Each row is a point on a landscape with many valleys, with its height.
A ball rolls from a point to the lowest of its 2 nearest points, and stops where none of them is lower. Distance is the straight distance between rows; heights are no part of it.
Sosu h=52.3: [128 192 135 110 110 181 105  92  30 135  63 138 130 134 164 137 153 138
 151  74 180 101 104 136 138 148  95 162 119 177 109 124 168 147 123 137
 116 172 143 112 129 117 124 129  86 160 159 157]
figob h=24.1: [127 113 116 116  88 125  79 141  90  96 200 135 120 125 118 151 119 110
 140 127 115 103 173 133 134 140 148 114 153 127 101  98 192 148 122 114
 115 153 115 133  70 197 143  81  99 139 144 122]
Vun h=31.6: [115  69 107 154 111  76 125 197 114 180 147 183 146  33 108 103 153  90
 123 129 109 114 132  99 136 113 114 115 186 111 116 171 123 119 130 150
  92 180 163  85 187 136 149 136 128  93 101 130]
libit h=67.9: [164 136 101 119 110 158  54 113 128 102 177 155  88 145 149 183 121 104
 130  60 166 105 124 106 108 147 106 178  89 164 185 140 137 153 145 137
 106  89  99 177 130 119  89 143 106 160 105 164]
mugin h=7.4: [ 85 104  85  84  81  90 117 147 159 177 154 150 126 123 114 141 140  85
 117 142 101 122 128 144 142 155 166 116 159  75  96 113 179 181 138 159
 124 157  95 139 127 181 116 143 116 106 149  67]
fubiz h=64.6: [178  69 121  84 147 116 109 105 125 125 142 149 117 126  95 150 115 120
 106 179 135 139 135 176 130 163 210  89 134 118  70 103 135 171 153 196
 133 118  82  71 169 144 119 139 100 130 152  56]
Fofu h=72.0: [134 190 118 114 126 159 177 133 198 119 108 102 140 125 111 141  93 177
 166 112 139 127 125 131  85 134 185 145 105  92 110  95  78 139 122 134
 126 151 119 120 136 128 115 161 130 125 142  95]
kuzi h=18.2: [108 130 149 143 158 113 121 129 203 110  87 154 141  97  81 128  82 123
 134 122 144 137 174 115 126 110 180 147 122  37  74 124 169 124  90 127
 146 141 125 129  88 106 112 125 117 112 152 110]
ris h=41.0: [118 126 142 102 142  50 151 150 123 146  93 128  79  89 131 132 153 138
  99 129 131 124  91 108 154 127  87 147 134 110 104 169 111 105 139 115
 167 215 190 138 150 116 136 141 143 121 130 189]
sedu h=41.1: [134 104 141 127 141 120 140 113  93 106 181  85 109 165 144 141 146 113
 144 148  94 134 126 135 135 110  84  95 131 154 185 113 107 120 148 113
 130 112 145 171 127 137 159 124 140 147 124 135]
luni h=44.0: [150 128 105 114 116  39 111 141 190 168 106 198  72 147 137  82 148  77
  85  94 141 142 125 144 158 150 187 114 146 102  92 121 142 156 123 164
 157  98  95 100 129 119  86 150 151 136 157 133]
gez h=34.6: [133  98 133 124 141 142 101 140  90 107 100 114 114  96 120 134 123 107
 167  81 123 121 121 134 118 126 132 106 142 157 123 169  94 133 139 159
 107 146 190 116 153  71 118 162 113  92 115 124]
pomun h=11.7: [109 113 166 158 182 130 118 124 117 133  70 154 159  83  94 157 105 140
 131 141 150 137 154  94 161 109 125 164 138  78  86 147 189 113 105 117
 146 165 167 137  95 112 132 115  92 131 164 140]
dizo h=37.7: [120  98 132 159 142  84 122 138 159 143 170 156 142  90  92 127 109 147
  68 150 137 110 149  94 112 111  97 166 144  56 159 134 150  79 111 104
 149 152 155 122  89 136 132  92 116 101 115 122]
Lufa h=59.7: [120  62  96 113 164 140 155 140 143 145 192 130 154  95 115 111 113 143
  80 164 113 105 175 106 128  99  86 128 114 155 126 157 100 140 104  84
 136 144  98 103 142 165 140 133 106 133  86 161]
far h=56.8: [110 175  99 101  58 101  84 128 119 163  87 134 118 150 133 135 147 110
 117 127 138 122  79 177 135 184 180 137 128 101  82 104 180 155 143 197
 119 150 111 105 146 128  76 116 102 118 134  89]
lev h=63.4: [173  94 109 120  94 118  99 102 120 108 165 117 118 107  98 118 104 130
 157 143 139 131 149 183 103 178 205  93 148 131 108 102 108 140 146 194
 103 123 119  49 140 150 139 112 118 102 130  70]
lof h=73.4: [128 143 130  85 150 198 161 111 119 104 157  76 168 128 116 195  80 192
 128 199 130 110 124 132  92 115 128 138  93 104 105 104 133 145 141 104
 141 176  86 165 126 181 148 120  85 155 128 108]
kem h=62.2: [156  78  94 102  84 141  77  84  98  89 176 117 105 107 119 126 120  86
 115 117 158 149 151 196  57 172 153 106 145 151 155 121 101 138 146 168
  73  79 103  68 124 121 142 125 130  65  96  68]
vike h=39.4: [127 100 118  74 125 108 121 142  61 161 144 158 110 102 135 130 159  82
  96 151 137 124  96 141 128 146  89 112 150 140 130 149 115 134 167 168
 107 181 150  95 202  92 126 165 100 108 118 115]
lozo h=34.5: [143  70 153 165 149  86 102 126 123  97 193 150 133 128 105 119 120 132
  77 173 122 119 181 112 150 109 108 108 145 100 119 109 165  93 110  81
 157 137 122  87  63 174 165  55 135 114 128 140]
nilo h=63.2: [139 109 165 132 188 138 175 121 113 194  65  95 154 102 105 101 129 180
 128 165 132 166 128 142 156 143 128  96 166 127 116 170  75 125 147 161
 152 152 207  72 154 124 122 151 106  83 139  84]
bekod h=24.4: [117 200 131 146 119  96 122 138  94 137  98 153  85 155 149 111 177 157
 128  78 150  98 119 103 143 130  83 162 140 145 130 116 141  92 101  83
 145 170 178 130  80 130 129 124 135 152 164 216]
noda h=38.9: [141 169 136  84 155 101 161 105 131 133  70  90  84 124 130 116 124 192
  97 114 169 126 124 137 133 122  88 140 112 142 107 167  87 112 118 113
 191 155 180 110 128 121 105 142 118 118 128 177]
Bib h=7.2: [108 136 140 118 141  74 165 133 204 186  71 107 115 112  95  89 121 166
 125  92 135 142 164 124 138 128 126 114 156 100  97 184  74 138  95 130
 185 115 197 108  69 147 114 152 133  81 152 126]
fibav h=26.9: [121  96 121 172 111 134 149 147 136  86 161  53 157  89 112 116 107 168
 170 143  84 123 128 133 100 127 150 121 124 135 144 142  97  91 119 109
  95 138 163 107 134 133 145  88 150  86  69 125]
gafu h=26.6: [101 146 139  94 150 127 139 105 144 142  95 128 110 184 160 111 143  84
  47 162 150 169 104 155 124 105  87 112  96  84 143 128 137 131 135 133
 164  78  96 148 140  70 110 141 127 113 115  97]
mobet h=52.4: [149 152 141 145 149 202  67  72  48 108 105 116 127 153 140 160 129 130
 149  79 172 119 134 128 117 140  80 155 101 174 161 133 160 150 137 138
 120 110 134 135 106 117 119 125  74 152 132 141]
Liso h=55.1: [116 200 118 112  97 165 130 105 104 170  94 111 155 172 147 129 150 125
 124 165 138 129  74 168  98 161 148 122 119 110 126  80 146 150 154 169
 117 139  92 111 162 134 124 135  99 130 141  66]
Bufa h=42.9: [153 128 130 103 130  33 156 158 176 162 150 168  69  81 118 114 143 138
  98 143 143 110 120  96 121 136 116 139 150 104 132 134  80  97 142 119
 167 193 143 113 144 139 145 159 150 131 149 175]
Mus h=29.7: [106 152  83 101  80 117 145 115 148 130 154  94 108 132 126  87 143 162
 127  51 147 120 186 142 103 115 101 132 141 148 137 150  94 142  75 100
 146 113 154 104  62 180 124 126 138 100 135 139]
Deg h=35.9: [100  96  99 123 129 173 151 121 131 130 125 109 164 137 125  85 132  92
 147  78 113 164 196 166 107 109 118  88 151 162 130 147  89 191  92 131
 101  54 108  96 107 129 155 160 140  78 140  64]
takan h=22.8: [124 101 133 178  83  94 153 156 140 138 148  61 130  93 102 103 141 206
 171 162  85 139 133 136 135 163 182  97 167 127 117 147 126  90 111 134
 108 146 182 124 106 172 120  71 173 110  97 135]
vor h=20.1: [113 152 118 209  91 124 179 159 168 108 140 138 178 116 104  73 139 193
 163 140 101 144 117 101 113 150 153 149 137 123 156  97  74  40  65  87
  87  83 146  78  92 113 130  90 194  99 114 133]
Rav h=19.0: [ 96 123 170 159 188 154 193 118 169 196  63 103 186 171 151 121 118 163
 106 206  84 180  95 141 162 120 133  97 116 117 112 136 127 139 147 138
 157 102  94 162 145 144 138 135 144 131 116 101]
sali h=65.9: [136 117  98  89 132 136 111 108  52 171 125  95  98 137 151 131 154 175
  99  94 141 111 106 146 154 148  57 142 112 226 134 188 109 164 149 136
 134 145 149 124 148 153  91 132  87 150  88 191]
zifa h=48.7: [106 124 170 188 164 159 139 109 143 196 117 170 183 153 121 113 136 131
 145 129 127 150 172  86 152 102  93 143 159 127 168 114 139 144 101 125
 145  69 113 147  78 149 157 158 110 140 171 111]
zasi h=53.4: [129 142 112  62 123 188 135 103  81 152 129 110 126 165 172 131 138 117
  94 170 144 134  95 168 102 152 109 103  95 164 135 128 103 170 174 159
 113  96  67 132 183 129 116 155 103 147 111 107]
karu h=30.6: [163 136 152 124 155 163  90  96  70  66 121 145 115 149 154 177 122  52
 131 145 150 128  85 137 120 107 115 115  88 133 139  99 149 122 167 140
 110 102  97 169 170  60 149 121 128 167 132 131]
rona h=57.3: [137 111  75 137 116 187 142 138 203 112 168 147 185  95  99 119  93 173
 127  81 146 114 190  99  88 117 135 189  93 162 149 145  88 132  77  90
 117  90  83  88  99 163 113 113 132 119 102 128]
kib h=64.2: [137  89 163 132 161 167 120  99  54 164 100  60 145 117 121 137 126 183
 143 157 127 156 119 186 133 166 107  99 150 168 138 163 104 126 160 175
 127 132 187  91 141 140 124 117  85  86  98  90]
Norub h=14.5: [110 179 121 171  95 119 150 148 169 141 130 148 140 125 110  99 143 154
 148 117 125 123 121 101 101 144 145 165 148 101 167  94 107  78 106 120
 102 128 151 115 111 109 123 127 156 119 138 121]
fep h=49.0: [102 149 104  88 142 181 155 140  91 147 143 115 139 127 150 106 152 101
 135 110 126  99 124 116  94 114  56 133 101 160 173 149  77 148 130  90
 111 154 132 126 176 108 128 175 120 134 101 150]
nolez h=16.3: [ 88 178 128  90 131 167 158 111 122 147  89 117 143 171 180 166 124 137
  97 159 126 126  55 133 131 105  98 151  80 123 109 118 167 151 147 114
 139 134  68 215 144 120 127 135 122 175 123 142]
nuru h=46.9: [ 77 155 142 136 159 146 153 125  60 135 108 115 161 132 144  74 173 101
 118 146 118 110 137 111 118  93  46 114 122 130 145 130 120 110 106  58
 133 178 156  99 132 116 162 135 117 117 128 151]
ziro h=71.2: [171 222 124 136  97 127 143 103 188 105 103 106 104 165 120 127 129 152
 161  84 159 156 106 148  79 161 179 159 102  90 156  86  92 123 130 160
 136  81 122 117 112  80 102 142 154 120 149  93]
radu h=36.8: [107 151 133 154  80 116 101 130  93 119 101 116 134  95  93 132 147 137
 184 136 131 129 132 146 116 168 188 115 158  77 114 110 169 103 119 164
  86 178 182  99 117 118 115  92 122  99 148  98]
rutal h=54.4: [142  97 129 215 159 115  82 155 151  63 155 118 154 121 104 142  84 142
 132  85  93 123 164  96 143 100 147 162 102 115 134 148 169 107  97  79
 109  88 136 153  72 101 113  61 141 121  81 169]
Desal h=65.7: [133  87 117  56 126 155 120 100 105 138 168 142 137 143 111 148 119 110
  61 229 149 138 131 162 130 139 139  87 125 128  80 106 147 169 155 151
 139 115  52  91 162 167 131 130  87 133 141  73]
retop h=47.0: [145 145 123 169 102 172 120 160 154 172 108 148 161 120 143 105 150 140
 176 105 119 114 102  98 128 155 134 166 112 214 178 131  59 119 134 150
  98  85 122  80 177 111 102 138 145 130 100 135]
Tuder h=38.0: [134  96 131  99 123  93 117 135 118  86 177 136  74 154 155 146 141  44
 138 108 101 139 121 149 137 109 121  80 136 135 172 124 109 138 165 145
 109 102 135 176 147  88 140 151 158 135 120 125]
Fuf h=58.5: [115 103 101 113 163 216 161 121 168 122 150 116 185  98 110 108  86 156
 107 148 147 119 202 115  79 100 107 136 110 124 125 144  89 154  94  86
 128 119  76  80 125 164 145 144 107 112 116 103]
Sete h=42.3: [131 150 140 124 116 114  96 111  60  91 129 130  88 140 136 105 170  84
 135 101 148 125 153 142 126 111  95  98 150 120 145 116 142 115 127 120
 132 156 182  97 109 104 146 112 120 110 146 126]
lef h=36.7: [186 136 163  94 163 114 176  99 148 120  90  80  90 144 130 109 106 201
 125 154 154 148 117 158 141 137 147  99 112 166 109 129  48 107 146 134
 191 117 147  96 149 131 128 133 141 136 135 149]
Govin h=50.7: [138 143 151 158 167 182 118 105 125 157  98 140 151 149 127 139 118 170
 147  97 155 125 151  94 151 108  91 166 112 162 134 135 138 140 107 115
 157  96 130 145  92 145 125 133 103 172 161 157]
vipi h=18.1: [110 142 139 144 109 138 120 148  91 147  90 160 156 105 149 196 128 127
 147 135 107 104  48  92 174 156 140 184 140 148 109 124 209 125 150 139
  76 171 117 199 157 134 123 130 131 193 144 162]
Pitef h=62.1: [131  87 135 118 168 134 158 132 121 168  87 132 163  80 109 127 107 158
 117 191 123 142 122 136 155 140 147 116 138 132  72 145 123 132 144 155
 133 176 134  87 176 133 127 132  93 122 123 111]
deros h=19.1: [ 76 135 123 107 121 158 132 133 143 106 129 100 133 147 125 152 109 144
 191  93 102 137 179 133 122 101 158 108 133 106  80 114 175 179  92 119
 133 142 115 184  59 176 149 148 108 148 159 115]
pege h=39.2: [109 134 128 125 128 212 162 121 114 113 121  69 164 146 133  80 123 170
 177 108 116 143 199 153 109 114 117  84 115 186  97 133  89 174  76 101
 135  98 112  65 104 177 151 131 135 112 134 107]
fevi h=61.2: [135 104  86  93  71 107  97 118 132 103 188 134 110 120 124 113 125  80
  59 141 149 127 128 175  84 144 128 122 126 107 149 131 123 121 142 144
 107  97  98  94 139 112 111  97 135  76  76  95]
zos h=12.2: [125 162 150 125 153 165 126 107 113  62  75 118 139 123 114 172  92 157
 204 104 146 121 163 124 122  87 168 120 109  96  45 102 176 147  84 110
 135 163 123 156  80 134 157 121 115 161 184 143]
torut h=60.9: [116  70 108 104 139 111 135 149 112 131 157 109 133  79 105 139 107 145
  81 184 113 104 120 138 124 122 109 129 121 117 106 155 134 110 140 122
 136 181 140 108 167 137 124 102 106  98  75 130]
Perif h=70.4: [174 157 117 139  94 116 116 129 209  87 148 157 107 124 104 140  98 106
 173  29 153 143 145 107 102 135 179 180 118 119 163 119  95 124 126 152
 119  61 122 146 102  87 107 140 168 118 146 108]
med h=13.6: [111 121 130 133 122  87 158 148 165 166 126 127 121  84  91 124 134 146
 164  92 113 130 154  88 133 123 117 129 185 103 144 160  93 130 123 131
 144 151 200 153  98 154 140 172 145 105 161 124]
tokag h=48.9: [164 135 150 125 139  99 143 109 154  60 112 102  85 163 124 120 125 115
 218  91 107 165 142 145 129 118 198  70 132 116 101 101 105 151 123 145
 142  88 139 137  97 117 150 150 174 135 182 104]
renog h=51.8: [133 131 108 110 112 203  87 119  93 138 125 118 116 150 175 116 145  88
 129 113 139 126  98 154  83 166 105 122  77 208 163 138  90 161 149 145
  84  72  71 111 188 104 101 160 126 125  69 122]
Sis h=26.5: [114 125  96 145  87  78 123 145  88 120 177  71  96 136 115  99 162 172
 131  64  97 105 155 138 122 104  83 106 146 130 133 158 122 133  92  85
 119 160 182 120  63 195 144  70 140 101  93 175]
tapug h=33.9: [139 139 134 100 177 194 123 112  95  94  90 112 117 120 111 116 127  97
 124  88 171 128 159 132  87 108  84 112 121 129 151 152  66 145 126 126
 126 108 160  89 146  60 127 179 122  90 150 101]
Pabon h=39.8: [109 151 138 139  96 141 102  99  59 129 107  99 133 135 119  90 156 115
 162 121 147 137 169 174 116 142 125  87 170 113 122 104 148 128 108 162
 120 142 170  52  96 129 142 101 101  81 159  72]
tus h=44.5: [158 174 110 143  61 137 125 136 143 155 144 153 111 159 164  77 165 143
 144 110 141 121 110 131 134 159 150 145 124 205 156  95  85 112 123 144
 113  86  90  82 147 142 111 118 145 153 122 151]
Fab h=28.5: [141  76 133 135  87  93 112 155 113  98 145  85 116 100 120 154 126 148
 178 173  76 133 119 152 155 170 207  84 158 126  85 130 171 117 160 162
 110 165 147 151 148 172 123  84 152 134 118 125]
rulos h=30.2: [148 152 134 148 143 126 113 142 149 107 128 163 109 169 166 148 122 108
 117 101 125 119 104  96 160 106 119 161  91 159 137 119 147 120 125  97
 133  86  87 193 124 102 124 114 150 188 123 193]
val h=23.8: [130 129 156 179 178 113 120 116 159 123  60 168 159 121 107 119 115  87
 140 162 134 157 125 119 145 108 191 116 113  54  90 104 166 120 113 142
 135 115 115 111 136  74 130 126 137 129 160  98]
Lekad h=31.2: [198 145 131 114 126 117 107 112  97  72 126 110  65 127 131 113 140 151
 177  61 162 108 148 125 141 125 131 108 119 196 118 138  70 120 120 122
 154 129 183  89 119 123 114 124 141 143 156 177]
sov h=16.2: [ 89 138  95  88 130  97 159 131 210 157 119 154 138 118 107 137 127  69
  89 115 120 139 121 151  98 136 165 131 131  21 130 112 142 172 136 149
 136 143 112 129 138 114 107 184 135  88 136  49]
tav h=43.8: [153 125 159 176 152 136 139 121  82 140 153 134 149 129 129 128 149 149
 153 163 115 112 118  97 151 123  96 136 150 163 182 104 109  84 139 104
 122 149 160 121 151 136 169 121 127 152 146 148]
Tel h=16.9: [143 124 128 158 117 109 139 146 144 122 191 142 154 169 157 127 116 140
  75 196 104 105  75  94 132 126 115 150  99 142 183  84 119  71 129  91
 123  97  72 151 151 127 134 101 158 161  97 149]
puf h=24.8: [156 145 124 154 111 101 108 161 189  88 172 180 116 145 147 144  99  85
 108 145 114 115  95  97 130 123 178 156 102 111 134  83 150 100 138 114
 116  90  57 185 143 101 118 113 156 171 118 156]
felun h=29.8: [154 122 168 143 166 110 116 115 114  72  83 180 125 127 147 135 126  49
 117 165 135 139  90 123 155  94 150 113 107 103  94  97 159 103 152 126
 129 123  99 133 177  52 149 111 150 146 143 129]
suko h=24.9: [ 86 162 161 152 160 146 186 132 146 184  15 130 175 160 179 106 159 138
 154 158  93 151  62 124 170 115 140 114 112 139  99 130 134 142 134 119
 132 131 105 170 156 115 144 155 159 162 141 143]
gik h=13.7: [108  84 135 112 168  96 177 147 215 152 118  83 119 118 114  97  88 184
  79 132 105 144 155 130 140 103 108 120 119 135  99 187  70 128 108 103
 187 113 152 137 110 146 113 139 136  97  86 151]
zisi h=50.5: [133 117 156 188 125  97 105 146 130 126 118 125 123 116 136 164 146  91
 155 115 102 141  79  96 145 144 131 139 149 104 192 153 165  89 182 155
 107 129 181 218 158  70 107 138 165 135 114 132]
Kabuz h=18.5: [131 106 130 172  85  64 148 174 155 140 145  92 103  75  80 114 143 186
 184  88 101 130 150 104 132 133 149 113 185 108 127 173 104 100 106 129
 118 150 219 154  71 180 127 109 174 108 136 152]
Vik h=35.8: [114  98 126 167 115 114 104 157  91 200 108 170 162  97 133 105 166  77
 146 131 107 133 108 116 156 151 123 120 185 148 159 156 134 132 151 178
  83 138 156 109 187 113 131 153 115 107 120 108]
Mabe h=23.6: [111  73 126 108 190 141 194 162 206 166 148 127 163 119 130 160  80 128
  89 158  91 142 134 105 129  91  98 139 114 117 157 171  81 151 143 112
 139  92  99 193 159 121 120 189 118 131  84 123]
kika h=41.8: [154 120 102  67 113  94 156 145 125 143 181 141  88  84 119 120 137 106
  99 140 145 105 112 124 101 130  98 117 140 137 151 134  48 115 158 138
 122 180 145  89 194 109 131 166 133 112 109 145]
Pipad h=34.4: [180 135 164 136 151 134 100 101 104  87 126 145  92 154 130 147 127  79
 164  94 151 144 118 123 130 116 123 119 121 144 175 108 114 131 159 160
 133  84 146 153 148  65 137 158 135 148 163 117]
bon h=16.4: [104  84 105  90  97 107  89 166 112 147 178 160 138  87  96 184 112 106
 117 165 110 102 140 116 146 149 131 144 158  95  76 117 202 160 143 135
 124 198 103 148 126 190 130 124  94 124 156 101]
govub h=3.3: [123 136 168 134 188 164 132  81 113  86  49 104 156 131 125 166  85 152
 121 134 151 142 133 138 141  86 118 152  87 103  81 139 184 129 110 114
 156 126 124 161 102  94 134 104 100 147 136 137]
Koro h=49.6: [118 122 115 147 104 147  87 151 112 156 101 143 135 126 176 130 131  89
 156 108 105 114  55 130 134 163 138 149 107 205 153 147 116 133 166 164
  78 109 112 149 206  93  97 152 125 139  70 148]
bivar h=9.2: [ 87 140 128 168 116 143 143 172 129 166  77 172 183 110 146 142 133 145
 145 162  89 107  84  89 188 131 164 161 134 155  63 112 187 120 102  99
  87 153  84 164 139 147 130 112 138 190 142 186]
Dinel h=31.0: [120  98 116 120 139 143 153 169 153  78 102  77 132 103 124 118 103 137
 179 114  80 127 129 133 131 117 162 103 105 162  95 162  80 134 124 118
 114 129 152 134 173 103 122 145 148 111  88 142]
Vena h=72.7: [134 170 136 101 150 161 186 123 173 145 125 107 161 124 112 197  95 195
 162 189 121 121 104 119  96 134 180 131 111  78 100  78 114 141 154 132
 136 189  92 174 141 170 150 157 113 159 161  95]
goput h=66.8: [ 90  76 128  73 127 144 143 105 111 165 180 124 138 159 122 107 138 126
  52 195 129 151 173 162 135 124  79  72 144 133 119 132 141 155 120 125
 159 117  91  91 111 192 146 128 108 104 125  83]
Dez h=18.8: [ 71 155 122 158 113 150 155 169 141 156  66 124 186 129 154 112 140 116
 154 161  79 128  82 118 145 126 171 132 121 127  98 124 155 127 127 126
  91 154 108 155 178 110 120 133 139 138 110 126]
zume h=33.6: [110 138 120 129  70 119  96 141  96 125 125 120 122  96 101 178 128 156
 198 133 113 108 116 131 136 193 207 130 159 104  78 107 199 135 132 168
  85 202 149 153 109 178 108 102 115 140 163 111]
levog h=18.9: [119 100 128  98 184 152 170 128 196 141 137 102 128 153 131 138  93 156
  99 117 119 136 158 101 130  80  73 134  87 150 141 175  79 159 110  80
 176  85 115 181 110 142 118 167 120 141 106 156]
mekuz h=68.8: [115 150 111 106  95  95 137 138  83 185 163 160 129 110 134 101 171 126
  62 194 147  95  98 113 126 143  81 155 147 123 136 110 129  88 135 115
 143 196 130  75 159 155 141 114 109 122 125 145]
mebu h=58.3: [106 189 107 121  55 104  98 127 124 158 121 162 122 150 123  98 157 123
  91 160 156 113 120 145 133 160 162 136 146  87  87  77 186 116 108 137
 130 150  94  74 110 158 110  91 116 119 157 110]
Pized h=21.8: [ 80 157 126 105 118  71 148 120 219 170  83 150 103 165 135  86 145  93
  61 123 137 160 126 152 125 121 129 126 124  49 128 124 138 132 123 135
 180 104 104 127 100 114 105 143 139  93 126  86]
dapes h=30.8: [138 146 148 141 176 179 132 100 139 121 109 133 135 151 135 107 124  91
  88 115 169 149 143 117 107  88  60 146 108 109 196 140 100 130 129 117
 148  54 132 127 124  59 126 154 124 113 132 105]
Tuben h=59.8: [123 166  98 136  45 126 103 108 119 123 176 144 125 159 151  60 160  99
  83 123 153 136 144 164 103 156 144 126 143 131 142  92 150 113 112 126
 108  87  80  59 104 149 129  81 141  99 119 100]
Fovo h=27.5: [132  88 111 149 115  87  81 184  76 113 161 155 115  72 111 118 149  89
 129 108 115  97 140 123 127 112 124 111 164 117 102 149 152 115 125 120
  96 187 179  88 136 134 143  84 124  96  97 152]
zera h=55.9: [114 123  94 150 121 144 116 154 167  75 170 133 155  96 108 122  91 138
 121 111 113  89 165 107 102 101 146 162 100 115 120 119 136 110  89  67
  97 149 103 124 108 130 124  99 122 120  93 160]
Zik h=66.9: [155 115 115 104 128 125  79 108  74 171 169 138  90 136 146 187 133 133
 101 107 156 111 107 124 136 167  77 162 135 173 173 147 153 150 164 165
 131 140 134 165 134 149 113 135  83 163 128 154]
butu h=48.2: [105 144 127 145 119  96 136 155 200 150 117 153 136 133 130 162 126  85
 125 133  99 137  75  98 128 146 165 157 135  68 162 122 162 120 167 159
 115 131 113 212 165  89  97 164 158 145 120 101]
Fale h=69.5: [162 135  96 134 102 109 110 116 194  80 196 182 105 127 133 121 104  86
  82  69 174 128 167 106  96 112 133 172 118 106 180 119 127 111 122 107
 121  59  91 140  96 104 112 112 157 121 125 134]
fogo h=6.9: [104 134 118 106 101 107 143 146 116 154 154 126 154 163 167 164 131 132
  64 209  93 102  44 115 156 138 101 161 106 148 126 105 165 113 147  90
 133 149  66 185 152 172 128 109 136 175 107 157]
boru h=32.8: [118 127 104 123  96 105 152 111 163 134 141 106 131 129 116  90 127 120
 151  80 123 161 170 163 118 128 155 112 156 124 133 128 104 159 107 147
 127  91 135  99  80 149 138 130 152  90 149  83]
tizo h=51.0: [155 132 128 109 102 131 133  97 116  43 176  75  82 176 145 101 134 116
 171  96 130 161 174 178 110 110 150  65 122 156 123  93 105 140 111 114
 142  69 105 112  78 140 163 113 168 124 142 117]
Nepi h=25.2: [145 111 167 123 143 146  95  97  43  94  89 157 138 120 156 210 123  82
 128 146 137 116  53 124 179 125 113 150 121 135  98 122 221 140 176 148
  99 149 119 170 146  97 149 107 110 164 149 128]
kifu h=22.9: [105 138 114 155 108  82 137 176 129 113 151 128 113  85  99  99 147 158
 151 102 109  97 145 106 120 109 126 120 159 105 108 136 120  84  89  76
 115 196 188 111 100 156 149  98 153 114 116 184]
nik h=68.7: [179 123 109 120 126 175  80  72 138  51 206 143 100 151 140 168 105  92
  98 103 186 133 153 119  80 125 117 146  83 116 199 127 129 145 139 124
 107  38  68 146 108 103 121 117 127 150 120 122]
bap h=67.8: [128  99 115 103 120 125 159 110 119 185 191 122 151 119 126  82 140 141
  55 200 142 123 138 146 109 136  81 114 154 130 174 125  86 104 134 128
 138 138 115  64 148 168 147 111 119  91 102  97]
dabet h=42.8: [135 104 139 132 133 103 129 133 207  96 181 112 143 119  95 189  68 133
 123 179  92 134 115 111 105 136 182 152 117  45 150  96 171 112 155 145
 128 113  90 209 116 138 120 119 143 138 118  79]
Befa h=40.9: [148 109 149 139 139  63  84 147 122 142 102 204  81 163 166  95 147  55
  87 118 124 160 117 142 200 130 145  95 152 147 109 130 164 134 143 152
 145  83 109 127 140  92 118 115 154 138 134 146]
sifef h=30.3: [131 116 155 144 105  92 117 126 110  75 183 124 121 159 134 127 136 127
 131 189  98 116 144 133 139 128 151  90 140 108 111  60 169  91 123  86
 137 139 110 127  77 186 175  72 160 141 153 129]
gebu h=16.8: [ 72 160 123  76 141 159 146 119 135 130  86 120 120 173 162 144 123 107
 138  99 128 143 135 134 123  84 112 111 103 106  90 139 162 189 114 119
 154 130  93 205 104 120 136 177 106 150 147 127]
dol h=34.2: [177 171 153 124 123 132 143 108 151 125  82  85  89 150 125 101 123 187
 179  83 150 143 140 130 151 145 149 124 114 182 111 140  50 126 112 149
 169  81 173  94 109 123 106 128 145 135 161 146]
gefud h=46.5: [153 128 143 136 134  70 105 118 162 107  98 185  83 161 129  83 148  70
 153  61 139 154 164 136 151 122 190  82 149  97  96 114 136 161  98 146
 147  80 129  92  80 101 125 149 163 128 192 118]
bulov h=65.1: [128 103 126 132 136 143 111  98  40 172 151  68 121 145 132 113 160 163
 127 107 124 124 121 158 130 138  45 112 138 199 187 175  93 147 145 145
 130 113 186 109 125 154 119 121  95 107  89 140]
fisod h=44.7: [117 115 154 147 163 127 115 111  54  91 119 142 132 128 132  82 167  94
 138 129 123 118 180 128 148  89  88  77 149 153 107 122 133 111  96  69
 140 161 156  69 101 130 179 108 124 121 156 160]
Lobu h=52.5: [135 115 153 211 140 114 102 158 129  78 130 109 127 132 139 151 131 111
 186  89  80 137 122  95 159 111 132 136 128 144 159 147 153 101 135 101
 108 100 179 198 120  90 120 110 167 143 104 166]
fesis h=11.8: [106  93 179 151 197 141 156 110 140 142  58 127 170 139 136 131  93 151
  80 180 123 158 108 131 175  97 104 133 102 130  86 158 170 111 122 120
 168 102 103 148 133 106 132 103 122 140 110 143]
rabaf h=37.4: [140  82 137 104 156 117 106 134 112 141 108 162 104 140 150 149 118 103
  96 122 130 148 108 139 175 127 131 126 125 170 112 162 144 149 156 169
 130  92 108 162 166  89  99 145 116 159 115 144]
lus h=45.6: [137  87 146 158 151 138 119 126 171 128 128 122 161 128 115 197  98 102
 157 153  93 159 107 118 133 140 186 126 130  76 148 128 176 147 175 179
 110  90 107 218 148 118 117 157 122 141 122  67]
tep h=50.8: [ 99 189 113  99 110 188 139 118  43 144 115  99 142 132 157 155 162 146
 158  99 134  83  86 125 103 152  70 156 103 175 149 117 129 140 140 106
 100 210 143 137 162 147 136 157  99 155 133 158]
fesif h=28.3: [142  66 159 141 206  95 153 146 196 145 114 170 136 105 107 138  95 103
 107 158 116 148 155  91 154  92 116 127 141 111 135 154 114 127 139 123
 158 104 119 159 151 101 141 177 132 137 131 130]
vipor h=40.0: [106 103 129 131 144  86 136 157 204 116 156 114 128  92  95 175  72 148
  87 144 114 123 124  94 104 115 124 178 120  30 150 151 161  89 135 116
 147 160 150 199 104 115 103 119 135 106  95 118]
Rut h=74.1: [143 125 131  61 164 172 147  98  73  66 142  87 120 131 127 180 111 128
 127 175 143 119 122 157  96 110 111  96  95 123 109 110 117 134 153 115
 127 171 118 134 159 116 159 135 111 146 133 125]
belun h=34.1: [156 145 120 113 128 131 109 125 148  91 100 123  84 142 149 142 100 149
 134  91 145 131 122 146 145 124 160 143  92 160  97 142 134 138 129 139
 145  99 110 156 127 103  94 123 118 165 115 168]
seg h=28.1: [175 169 115 134 116  89  92 136  80  92 126 112  56 157 148 133 150 152
 138  50 140 106 118 127 159 126 108 136 114 188 130 146 125 125 131  95
 137 148 172 142 110 128 108  86 144 154 121 226]
tobu h=20.2: [113 216 109 151  95 118 120 135 117 136 132 173 113 135 116 120 151 174
  92 113 171  89 102  98  94 149  89 195 144  92 166  87 146  48 108 102
 125 171 158 117 100 112 104 122 121 136 142 166]
Goza h=46.4: [115 145 144 181 152 182 145 122 101 173 145 176 188 127 115  98 164 137
 149 131 134 105 163  64 119 110  66 157 155 148 193  96 106  98  92  88
 123 121 126  97 111 151 169 152 112 140 169 130]
Gok h=41.9: [143 169 120 143  94 191 127 120 108 116 133 112 132 147 139  78 158 161
 190  94 142 125 164 131 114 136 135 122 117 202 137 104  81 130  87 120
 117 101 113  63 112 164 138 114 139 141 145 137]

Call two points neighbours if one is among the 2 nearest of the other. Go from one point of each pair to the other, from neighbour to neighbour, staying as low as possible. Name the highest point that can't be avoided.
mugin, Norub: gez
fogo, bivar: suko
Norub, Bib: fibav
govub, fogo: deros

For each start below, name the point where the ball stops.
mobet: govub
tokag: fogo
ris: Norub
Zik: mugin
pege: Bib
lus: mugin
lof: mugin
lev: Bib
Sosu: Bib
